Each row is a point on a tangle of strands that fork and nearly touch. The rows are in no order.
(in the rows, 128 means zero)
Points whose rows are less than 92.7 apart are linked; no others are. Some points are linked to none.
z630: [125  83  69 101 105 134 136 131 140 114 141 155 114 105 139 138 107  94
 167 117 154]
z192: [169 167 137 128 174 112 106  98 187 168 159 130 102 136 166 168 128 140
 136 152 145]
z254: [111 187 169 145 134  96 122 144 105 147  62  69 118 123 112 113 131 114
 138 105 128]
z722: [131 112 201 150 112 129 166 139  80  92 141 125 157 132  98  83 152 155
  53 109  65]
z79: [178 139  95  97 153 125 155 117  93  97 161 160 109 109 145  81 105 129
 153 161 173]
z583: [113  95  47 120 148 123 139 129 184 144 137 171 116 122 127  96  87 145
 161 160 134]
z582: [142 128 118 112 134 164 145 124  87  98 156 159 161 134 132  95 140 155
 114 168 136]
z173: [166 191 176 123 150 121  98  92  86 130 111  94 129 133 165 101 145 134
 128 178 151]
z923: [ 75 144 163 142  85 145 128 161 114 121 112 104 182 143 106 169 141 179
  48  95 104]
z553: [176 186  97 116 186  81 126 106 147 137 115  89  63 122 153  92  87 105
 186 160 180]
z11: [114  59 144 122  91 180 108 113 105 100 161 152 167 137 135 154 152 142
  77 126 108]
z144: [192  68 146 116 137 144 141 101 116 110 210 184 120 115 144 135 141 118
 115 138 132]
z695: [143 172 112 103 150 132 104 109 151 152  99  75 119 156 164 162 118 114
 168 177 169]
z389: [ 73  93  88 112  76 170 119 140 123 106 103 127 165 135 123 138 126 127
 131 130 133]
z571: [220 203 145 106 169 118 127 108 101 128 183 124 100 132 149 162 124 140
 129 157 196]
z376: [129 146 122 148 128 129 185 166  70  95 152 166 133 121  64  68 134 157
 118 116 108]
z926: [158 154 201 126 115 129 111 121  82 127 142 111 135 128 144 158 163 116
  83 111 111]
z619: [139 144  96 156 192 110 140 120 162 139 154 170 116 122 120  67 119 178
 137 163 124]
z242: [168 139  91 101 130 157 157 140 115 114 192 171 142 122 119 167 133 152
 124 141 174]
z726: [150 132 223 140 114 143 150 129  76 106 161 116 149 134 110 120 164 153
  41 112  68]
z799: [108 128 144 165 128 101 133 147 177 158 127 139 122 123 105 165 143 125
 126  77 104]
z700: [ 86 136  69 125 137  96 146 147 154 138  90 130  89 128 111  79  98 107
 185 121 116]
z479: [110 188 145 136 139 138 113 147 159 178 134 121 139 146 123 202 152 160
 104 112 120]
z201: [155 175 153 147 165 102 121 126 170 168 149 127  97 120 133 163 143 125
 140 111 133]
z141: [123 188 159 131 111 143 141 169  73 125 116 113 164 135  87 148 145 153
  95 104 145]
z261: [142 103 106 155 185 116 140 122 169 146 169 190 125 124 110  83 117 172
 124 157 112]
z527: [112 155 161 102  90 154  76 122 104 151 100  73 147 143 156 208 146 112
 102 126 140]
z549: [115  45  72 118 141 145 121 109 176 131 152 180 137 122 142 115 102 140
 141 164 129]
z364: [146 141 106 124 133 131 179 155  73  92 157 175 120 113  85  78 123 136
 134 114 129]
z151: [133  93 104 150 152  87 164 138 130 119 152 191  91  97  96  54 105 118
 145 101 103]
z591: [ 99  89 162 129  61 152 124 138  78  75 101 108 167 125 121 137 136 127
  78  84 117]
z935: [119 157  66  98 131 124 147 145 101 112 109 133 119 120 118  87  95 123
 170 149 164]
z613: [ 92 159 174 156 125  96 120 136 136 140  62  70 128 122 118 114 137 116
 118 100  97]
z846: [ 94  66  94 171 134 120 139 146 180 146 141 193 141 128  91 109 117 161
 117 126  94]
z957: [115 155 153 155 136  99 152 140  83 105 106 129 121 109  98  44 129 135
 126 106 103]
z10: [ 73 160 126 146 102 133 145 161 103 108  79 113 172 136  90  88 125 168
  99 122 113]
z19: [164 206 111 139 177 111 148 147 102 130 146 133 104 114  98 102 127 147
 147 131 166]
z831: [137  67 145 142 116 144 160 139 111 105 182 184 148 126  92 124 144 140
  97 107  98]
z523: [118 139 128 123 127 106 105 112 144 145  68  63 102 135 158 126 126  70
 180 138 126]
z535: [ 76  39 159 165  93 114 109 131 147 105  93 124 145 123 120 103 120 119
 101  87  71]
z633: [ 88  70  75 119 103 163 121 123 150 115 131 166 158 132 131 128 118 141
 138 148 128]
z279: [183 122  66 105 171 124 145 110 179 127 188 173 114 119 147 114  87 170
 137 168 178]
z413: [156 197 185 117 134 116  75 103 117 178 108  74 112 149 170 193 142 114
 120 142 135]
z453: [109 185  91 131 149 107 140 162 140 171  67  62 100 150  95 139 115 101
 186 127 150]
z352: [150 170  85  98 164 118 117 109 164 153  89  57  97 165 161 149  96  99
 195 184 180]
z806: [109 185 131 147 145  96 130 159 130 161  62  67  96 130  99 127 122  92
 170 100 133]
z220: [161  70 120 116 139 127 115 107 182 145 175 168 109 111 160 166 124 110
 137 125 140]
z408: [130 112 119 116 147 161  87  93 185 155 156 144 145 154 178 177 132 161
 119 180 128]
z76: [ 67 108 124 148  73 131 126 161 147 123  94 104 151 140  99 164 132 130
 115  84 113]
z301: [118 108 171 120  79 146 130 121  51  76 105 104 162 116 126 100 143 108
  92 111 111]
z161: [145  78 138 157 154  99 162 134 125 120 166 192 106 104 100  73 128 117
 128  98  94]
z819: [ 79 144  38 110 113 145 138 152 163 145  90 110 138 156 111 137 105 130
 172 159 149]
z821: [142 123 104 122 128 102 174 152  86  90 148 179  90 100  96  66 107 103
 153  94 126]
z908: [146 175 173 155 154  96 118 127 134 154 122 112 106 116 129 140 151 121
 127 102 116]
z387: [114  95 119 160 155 136 136 136 161 146 161 189 151 132 105 114 135 180
 104 144 103]
z830: [ 95 104 121 107  98 147 110 110  86  93  81 108 150 123 154  77 122 106
 143 148 123]
z644: [ 94  49 151 133  61 167 117 134  95  77 136 135 168 135 112 149 142 142
  66  90  98]
z593: [ 88  84 134 118  89 144  85  97 123 111  71  79 140 128 164 117 133  92
 139 135 118]
z28: [ 88 127 132 140 110 109 141 142 103 100  82 122 131 117 111  62 114 119
 144 108  99]
z340: [180 169 119 117 167 115 147 111  84  97 153 140  99 114 137  52 114 130
 151 161 157]
z396: [ 97 185 123 117 118 148 118 157 108 158  69  65 147 155 116 170 121 130
 143 139 164]
z386: [ 91 164 144 115  96 158 104 150 101 143  83  70 163 144 123 185 138 141
 101 123 144]
z653: [156  54 181 126  97 144 133 109  79  87 164 145 132 116 131 119 152  95
  96 100  95]
z252: [203 141 101  96 151 141 161 125 122 112 207 173 121 121 128 150 123 151
 127 145 185]
z258: [162  59 148 133 148 124 173 122  91  97 183 189 104 112 106  62 127 110
 127 124  94]
z716: [120 107 200 162 129 122 118 123 137 141 149 146 143 131 129 137 154 153
  64  96  67]
z91: [106  94 125 114 104 133  95  93 142 127  75  75 118 132 174 125 131  73
 166 141 122]
z12: [178  70 175 118 110 149 124  95  86  97 182 151 127 121 149 143 157  96
 106 120 113]
z198: [122 179 175 132 135 134  93 115 125 155 104  96 151 142 156 141 152 156
  93 154 113]
z457: [120 166 115 141 148 137 135 145 170 164 153 157 147 140 110 168 144 178
 114 140 132]
z717: [140 184  93 150 186 110 146 139 129 128 148 149 114 118  99  69 124 174
 138 150 141]
z55: [178 183 154 133 164 110 139 125  84 116 149 126 103 116 125  84 142 127
 134 135 146]
z378: [147 164 110 107 120 159 146 155 100 126 160 148 151 128 114 172 139 152
 122 135 180]
z851: [145 168 129 104 135 134 107 121 129 150 116  99 122 132 149 172 133 113
 156 146 174]
z921: [ 89 171 125 129  95 148 142 169  89 113  90 111 178 135  90 124 125 162
 106 124 142]
z528: [139  98 169 139 120 139 114 118 140 141 170 161 136 125 138 178 160 130
  89  96  98]
z436: [115 114  38 107 161 111 140 116 196 144 118 131  97 136 143  81  78 126
 186 177 133]
z810: [223 188 122 112 179 119 146 114 127 123 201 146  99 117 136 145 114 152
 131 152 199]
z329: [149 201 176 123 147 112  88 115  97 180  80  54 110 141 151 161 132 104
 144 146 155]
z116: [189 193 152 109 152 114 111 112 106 144 142 112 105 131 158 174 129 116
 139 150 189]
z157: [141 179  86 135 168 126 136 144 188 166 160 146 123 134 117 176 130 169
 138 144 155]
z775: [ 86  68 111 143  72 129 139 150 113  93 119 161 146 122 100 109 118 118
 129  86 106]
z663: [ 92 162  63 106 123 157 136 150 119 125  99 123 152 140 119 116 110 151
 156 168 160]
z916: [127 138  42 101 149 109 149 141 191 157 103  88  85 154 124 149  97  97
 195 146 153]
z988: [127 132 162 157 133 120 166 146  89 103 143 146 141 125  87  66 146 156
  95 113  90]
z39: [147 128  78  90 129 135 146 130 113 108 142 152 121 111 139 114 106 117
 165 144 169]
z948: [148 157 153 131 146  94 106 100 148 153  93  84  88 123 163 130 132  76
 167 132 137]
z289: [142  42 154 125 135 149  86  73 136 126 147 156 138 128 178 113 139 113
 115 162 103]
z117: [ 97  97  93 174 133 101 151 153 180 143 130 183 119 122  81 105 117 141
 142 106 102]
z187: [115 129 143 118 119 166  82 106 159 156 143 126 153 149 168 192 145 152
 101 145 113]
z295: [ 68 108  97 140  88 134 122 154 174 142  82  95 139 148 109 166 129 118
 143 106 111]
z798: [116 140  32 112 157  95 157 140 193 153 105 118  74 137 119  97  84 100
 198 143 131]
z912: [ 78 117  97 107  89 177 103 126 129 115  97 104 175 142 142 147 134 143
 129 156 142]
z645: [100  51  80 111  95 135 122 121 141 104 119 147 113 114 139 137 115  81
 166 105 131]
z109: [171 162 186 134 144 113 125 117  94 129 144 126 118 116 134 119 157 123
 113 119 123]
z176: [155 120 123 132 153 100 133 109 147 138 139 138  95 100 144 114 124 100
 161 123 133]
z901: [ 99  41 113 121 107 172 113 113 118 101 143 171 173 133 132 114 133 150
 106 149 111]
z399: [180 131  86  99 155 108 138 105 190 139 154 132  94 117 162 153  87 116
 164 147 185]
z766: [134 143 187 116  94 141  86 107  83 129  98  81 144 128 158 157 154 105
  93 122 121]
z313: [140  34 179 145 106 147 147 120  91  92 172 169 141 125 105 111 146 116
  79 101  77]
z459: [182 110  76  95 152 136 133 100 177 123 177 159 123 122 164 142  91 144
 145 172 181]
z247: [134 113 150 113 114 150  91 105 140 141 157 135 137 132 165 194 153 128
 103 121 122]
z952: [142 188 135 122 130 148 147 156  79 131 146 135 152 130 101 152 148 157
 112 129 158]
z302: [ 82 141  86 129 113 139 128 154 171 154  94  95 138 152 113 163 130 122
 157 132 132]
z25: [186  54 141 114 135 140 166 108  89  91 198 185 110 108 122  83 132 100
 123 133 111]
z927: [140 176 164 125 140 124  79 109 160 183 125  92 114 151 175 203 143 116
 128 138 118]
z877: [ 54 107 141 152  65 133 126 167 135 105  91  98 174 134  94 155 128 162
  72  85 103]
z648: [105 116 112 166 134  94 149 154 189 155 130 156 111 116  94 142 126 119
 147  84 104]
z369: [142 144 204 126 100 146 128 127  78 118 151 115 149 133 131 160 162 137
  53 101 100]
z353: [159 134  65 105 164 110 134 117 224 162 133 100  87 146 152 165  93 113
 177 154 166]
z497: [128 150  75  89 131 108 133 143 121 133  83  87  81 127 137 122  90  71
 203 135 170]
z486: [104  34 117 125  86 143 105 104 134  97 122 144 125 113 144 132 128  83
 140 101 116]
z641: [100 124 187 170 111  99 116 134 138 134  93  96 129 117 126 137 146 115
  93  74  84]
z665: [110 145 143 149 124 123 114 144 182 175 131 122 125 140 124 204 148 127
 119  92 103]
z568: [142 200 176 135 143 105 106 124  83 158  76  65 108 121 134 125 134 101
 144 127 156]
z673: [ 78 132  92 140 119  93 153 161 131 122  82 133 103 118  97  72  99 107
 169  97 103]
z560: [112  94 156 111  93 152 120 102  66  79  96 115 160 117 148  66 134 116
 110 143 109]
z395: [ 96  33 158 145  86 130 100 111 125  99 107 128 136 119 131 114 133 102
 109  86  85]
z781: [ 67  81 164 154  80 112 129 138 116  85  71 103 157 121 115  88 117 138
  85  88  79]
z362: [111  98 204 160 112 109 114 120 130 124 115 114 140 119 133 130 150 132
  68  83  68]
z758: [155 146 154 122 163 134  86  75 165 163 161 132 128 145 188 156 135 150
 120 178 129]

A fork is a point with three links. Follow the links from the first point to the second and name the forks in between, in order.
z340, z261: z55
z644, z988: z633 z798
z247, z927: z254
z535, z923: z39
z766, z819: z926 z109 z55 z39
z362, z527: z109 z926
z369, z261: z926 z109 z55
z386, z908: z926 z109

A fork is a point with three links, a tip a point with one. Leave the first point through the second and follow the links. Name the first fork or tip that comes.
z810, z571: z352
z157, z457: z55
z151, z821: z988
z11, z644: z948
z396, z386: z926
z161, z258: z831
z846, z117: z157
z948, z523: z633

Follow the links from the first point to the second, and from the first to the third. Name the last point that the two ways share.
z279, z389, z957: z798
z76, z19, z781: z39
z927, z362, z453: z254
z79, z364, z187: z109
z527, z583, z619: z926
z302, z645, z192: z39
